Points, in no order, along strands that fork and pass close to each other.
Points whose rows are less than 70.7 apart are linked; no others are. Some points are linked to none.
Q_696: [  9  72  30  18  45  19   1 -33 -16  25  -2  28   8 -16  -9   7  17  34
  -2 -16]
Q_845: [ -8  28  16   8  46  13 -10  12  20  29  -5  57  -9  -5 -18 -17  29  32
 -21 -19]
Q_901: [  1 -30 -12 -14 -37 -13  26 -18 -29 -40 -15 -30  20  -9  47  -8  -7  -7
  19 -16]
Q_861: [  7  12 -22  -2  -5 -23  11 -13  14  27  -9  19  30   2  42 -17  20 -27
 -13 -19]
Q_778: [ -2 -12  -3 -12   2  29   3  -1   9   6  19 -38 -27 -20 -14  54 -16   0
  19   6]
Q_264: [ -8  43 -13  -6  -9   3  33  30  21  21  28 -17  14   8 -10 -26 -27  -9
 -47  -7]
Q_176: [  0 -44 -20 -35 -26  24   9  41   0  22  18 -39  -3  46 -23  38 -27  28
  11   7]
Q_547: [ 17  11   2  10 -15 -19  12   9 -11 -36  10 -39   0   1  23  -2 -15 -27
  -2   5]
Q_831: [ 12 -22 -19 -31 -35   3  58  32 -21 -18  -8 -23  15  33  54  18   7  -6
   7 -17]
Q_307: [-25  14 -11 -12 -10   1   1  17  19  -4  25  -4  11   4 -23 -39 -15 -15
 -48   6]
Q_390: [-20  -5  13   1  26  -3  11  48  23  19   7  15 -43  17 -32  16   6   4
 -15  -1]
Q_501: [ 29  -4  -6  24 -23  -9  11  15  14  25  16  -4  19  27  14  -8   1  10
  -2  -9]
Q_135: [ 10 -24 -23 -13 -10  20 -29 -18  19   4  -4   1  12 -32  20   4   4  17
   8  -2]
Q_979: [-11 -56  -4  -8  -9  15  -5 -24   1 -20   8 -17  -3  14 -18  18  -4 -27
  24   7]
Q_51: [  7  27   1  19 -10 -37 -17  -6 -11 -21  -8  -2  24   3  10 -46 -18 -20
  -9  14]
Q_468: [ 28  46   8  15  27 -12   6 -14 -10  19  -7  -1 -15 -16  26  39  18 -13
  18  -8]
Q_395: [ 36   3 -19  14 -17 -17  20   5  12  34   2  -3  26  16  50   2  13  -8
   3 -17]
Q_179: [ -8  72  14 -16  52  27 -38 -29 -16  -4 -25  45  12 -14   5 -14  10   8
 -21   8]
Q_236: [ 22 -23   3  23 -16  -3  20  15   7  10  26 -21   7  45  -4  15  -8  -2
  14  -1]
Q_262: [ -5   0 -22 -18   5   0 -36 -12  27  24 -11  26  14  -8  11  -1   3  -7
  -4   1]
Q_84: [-21  16  14   0  10   5  -6  17   4  15  12  13 -10 -20 -42 -32   2  38
 -29  -3]
Q_298: [-15 -62 -12 -21 -30   3   0 -15  -4 -17   1  -8  17  16   3   0  -7  -9
  21  -4]
Q_77: [-16  24 -18 -13  -1 -23 -15 -18  10  15 -15  26  27  -9  22 -27   1 -27
 -13  -4]
Q_663: [ -9  12  20   1   4   9 -21 -27 -20 -13 -10  11 -12 -51  -6  -3   1  37
  11   1]
Q_107: [ 10 -73 -13  -7 -19  18 -24  -4   1  17  13 -15  12  10 -35 -15  18  38
   2  -2]
Q_456: [ 14 -13  -2   3 -23 -39  12  -8 -39 -40 -32 -25   1 -15  54  -7  -8 -10
  23  -9]
Q_289: [ 15  47  20  25  27  23 -21 -29  -8  25   3  19  13 -24 -22 -11   7  55
  -2  -3]
Q_308: [ 15 -39  -4 -12 -22  36  48  47   0 -32  22 -32 -17  22  14  27   5  11
   0   3]
Q_893: [ 14  40   0   2  34  -9 -62 -19  -6 -43 -29  25   5 -11  16 -15   3 -19
   6  24]
Q_152: [  8  21   3   1  23  28 -15 -28   7   3  20 -21 -13 -18 -15  55  -5 -19
  20   9]
Q_243: [ 20  20   4  25   3 -23 -32  11   5  -6  -4  -1   3   4   1 -12 -16   3
   4  16]
Q_110: [ 14  26   2  18  -7 -35  -7 -19 -19 -35   5 -27  21   2  13 -20 -13 -43
   1   4]
Q_919: [-25  49  14 -10  43  16 -20 -13   1  19 -13  57   5 -17 -16 -26  20  23
 -26 -12]
Q_531: [-18 -14  10  -9  30   7 -17 -27  -5   7 -26  34 -25 -10  -1  37  20 -12
  34   5]
Q_204: [-35  -8   7 -19   1  16   3 -27  -3 -45  13 -10 -11 -34 -10   4   7 -23
  -7   0]
Q_138: [ 18 -16  15  26  20  13 -30 -46  -2 -16   6  10   8   9 -21  17  22  -6
  30   7]
Q_290: [ 10 -48  -7   2   1  21 -13   3  27  11  19   1   0   7 -20   6  22  15
   0  -2]
Q_974: [-19  24 -13  -5  -2 -15 -21   2  21  14   2  18  21  11 -17 -36 -18 -24
 -36   6]
Q_548: [ -8  30  10   8  28   2  -4 -11   9   5  13  19  -4  -2 -13  12  15 -16
  -9  -4]
Q_284: [-14 -33  15   9 -28   7  31   3 -11 -13  23   4  12   5 -19 -38  16  25
 -21 -14]
Q_906: [ 12  33  14  21  38 -17  17  11   2  36 -15  13 -40   7   8  53   8 -18
  22  -4]
Q_125: [ 10  29  16   7  19  -5 -23 -28 -20 -17 -24  15  -4 -32  22   4  11  12
  18   0]
Q_597: [  0  -1  24  17   9  -3  27 -22 -21 -15  -4  -2 -27 -14   6  27  19 -19
  27  -6]
Q_880: [ -5 -31  -2 -21  -9  18  45  62  12 -12  22 -16 -26  40  -3  24  -1  -7
 -13   3]
Q_703: [-11 -23 -23 -19 -10  14 -15   8  20  65  14   0  20   8 -38 -11 -12  40
 -16 -13]
Q_172: [ -5  -6  18   1   7  12  21 -47 -18 -47   0 -10  -8 -37  10  20  26 -26
  11  -9]
Q_287: [ 14  15  17  22  22  16 -38 -47 -10  12   5  19  19   0 -28   1  12  28
  19   2]
Q_953: [ 10  73  -3 -11  47   0 -52 -24 -14 -24 -35  30  12 -16  26 -19   5 -16
 -13  16]
Q_450: [  9 -59  -3   7  -2  23  -1   7  16 -14  28 -16 -13  22 -26  19  13 -17
   9  10]
Q_499: [ -8 -45 -16 -33 -43   3  15  10 -24 -33 -10 -26  13  11  28   5 -22   7
  18  -3]
Q_568: [ 15 -15   4  14 -15  -2  33  21  -5 -25  21 -31  -5  34   9  16  -2 -32
   3   3]
Q_567: [ -8  -9   6   8 -30  11   1 -25 -14 -33  11 -19  22 -32 -19 -53  -8  23
 -18   6]
Q_277: [  5  16  13   5  22 -15 -40 -15 -17 -46 -39  27  -8 -31  30 -17  16   0
  12   9]
Q_37: [  8 -18  16   3 -21  20  37  32  -8 -34  28 -38 -21  -9  -4   5  -5  22
  -9   0]
Q_419: [ -4  24 -18 -16  -7   4 -25 -10  11  -6  15 -28   6 -19  -7   2 -33 -21
  -8  12]
Q_155: [-14  54 -15 -21 -25 -23  27  36   3  31   5 -15  19  17   6 -15 -49  -6
 -37  -3]
Q_804: [  1  10  17  18  14 -29 -16  26   2  10 -13  11 -27   9  -5  15 -10   2
  11  11]
Q_881: [ 15 -49 -11   8 -26  15 -31 -25   1  11   8  -5  29 -11 -20 -33   8  46
   5  -2]
Q_318: [  0 -15  13  14  20 -26 -18 -15 -12 -51 -22  12 -12   7  11  -3  13 -50
  23  13]
Q_140: [-20 -22  -2 -13  21   7 -25 -19  17   5 -10  45  -6   2  -5  13  25 -11
  11  -1]
Q_45: [ -8  18 -32  -8 -31   6   5  23  11  29  -6  -4  29  -7  -7 -62 -32  32
 -35  16]
Q_398: [  6  59 -27  -9  -5 -27   2  23  12  44 -28   2   9 -18  35 -21 -24   2
 -28  -2]
Q_560: [ -5   3  13  21 -20  -2   7   0 -11 -19  12   4  11 -21 -15 -62   4  33
 -26   1]
Q_122: [ 21  -8   1  17  12  18 -29 -25  11   6  22 -20   0   9 -27  39  -5 -14
  27  11]
Q_314: [-13 -44   0  -8 -17 -20  45  28 -15  -1 -28  11 -28  30  23  19   3 -24
  25   1]
Q_710: [ -6   8  12   5  39  -5  -3  39  31  32  -6  40 -31   5 -22   2  20  24
 -14 -12]
Q_120: [ 29  60  21  22  39  12   9 -31 -10  16   0  10   3 -22  13  25  30   8
   4 -14]
Q_674: [  8  54 -38   6  -8  -1  -2  25  22  39 -25   4  14 -21  13 -58 -24  19
 -34  22]
Q_453: [  6 -26   2   9  -9 -40  -1  -1 -20 -46 -29 -11  -8  10  35  -5  -1 -38
  27   3]
Q_956: [  1 -18  31  23 -13  17  27   0  -6 -25  32 -21  -9 -12 -33 -15  17  29
 -14  -9]
Q_342: [ 21  10  11  25  26 -15  -7  -5   2 -35  -3   3 -12   8  12  13  22 -48
  11  10]
Q_768: [-12  -3  10   3  17 -10   5  35  12 -10  -3   8 -46   2  -3  22   2 -14
  -1  13]
Q_896: [-12 -34 -10 -27 -16  24   9  25  10   7  15 -29 -23   2 -14  33 -17  10
   3   1]
Q_215: [-27 -16   3 -14  -6 -40  26  18  -2  22 -26  22 -20  29  13  21  -7 -24
  13   1]
Q_892: [-29 -22  10  -5 -12 -29  13  17  -2  38  -5  17  -8  35 -23  11 -18   8
  12  -3]
Q_111: [ 16 -36 -10   5 -28  14 -19 -24   0 -13   0 -18  22 -20   7 -13  -6  28
  13  -1]
Q_601: [  7 -37  -1   4 -11  -6  48   4  -8  16 -11   3 -15  22  30  30  21 -22
  27 -10]
Q_888: [-20 -20  20   3  23  17  21 -24 -15  -7 -14  21 -41 -14  -9  39  24 -18
  33   3]
Q_73: [-19 -25  -4 -13  -4  -5  -4  21  11  59   2   8  -2  22 -39  11 -13  30
   0 -13]
Q_795: [-21 -13  12  -3 -20   0   3 -25 -24 -54   4 -22   1 -35  -6 -18 -14  -3
   0   0]
Q_913: [ -6  -5 -30 -13 -26  10 -14   9  20  49  12  -6  37  15 -23 -36 -26  26
 -26   0]
Q_576: [-10  54 -29 -25 -20 -32  15  16   3  33 -15 -12  22  -2  29 -16 -35 -24
 -34  -3]
Q_631: [ -2 -30  -8 -24 -14  16  32  64   5  17  22 -25 -13  59 -30  34 -19  17
  -5   1]

A fork is a point with three links. Follow the links from the first point to the second and name the forks in between, in order.
Q_453; Q_568 -> Q_262 Q_77
Q_892; Q_597 -> Q_77 Q_262
Q_111; Q_122 -> Q_262
Q_974; Q_390 -> Q_77

Follow the links from the first point to the second, and from the first to the third. Name the last point that the two ways share.
Q_51; Q_597; Q_314 -> Q_77
Q_913; Q_888; Q_395 -> Q_77
Q_888; Q_453; Q_919 -> Q_262
Q_499; Q_204; Q_501 -> Q_262
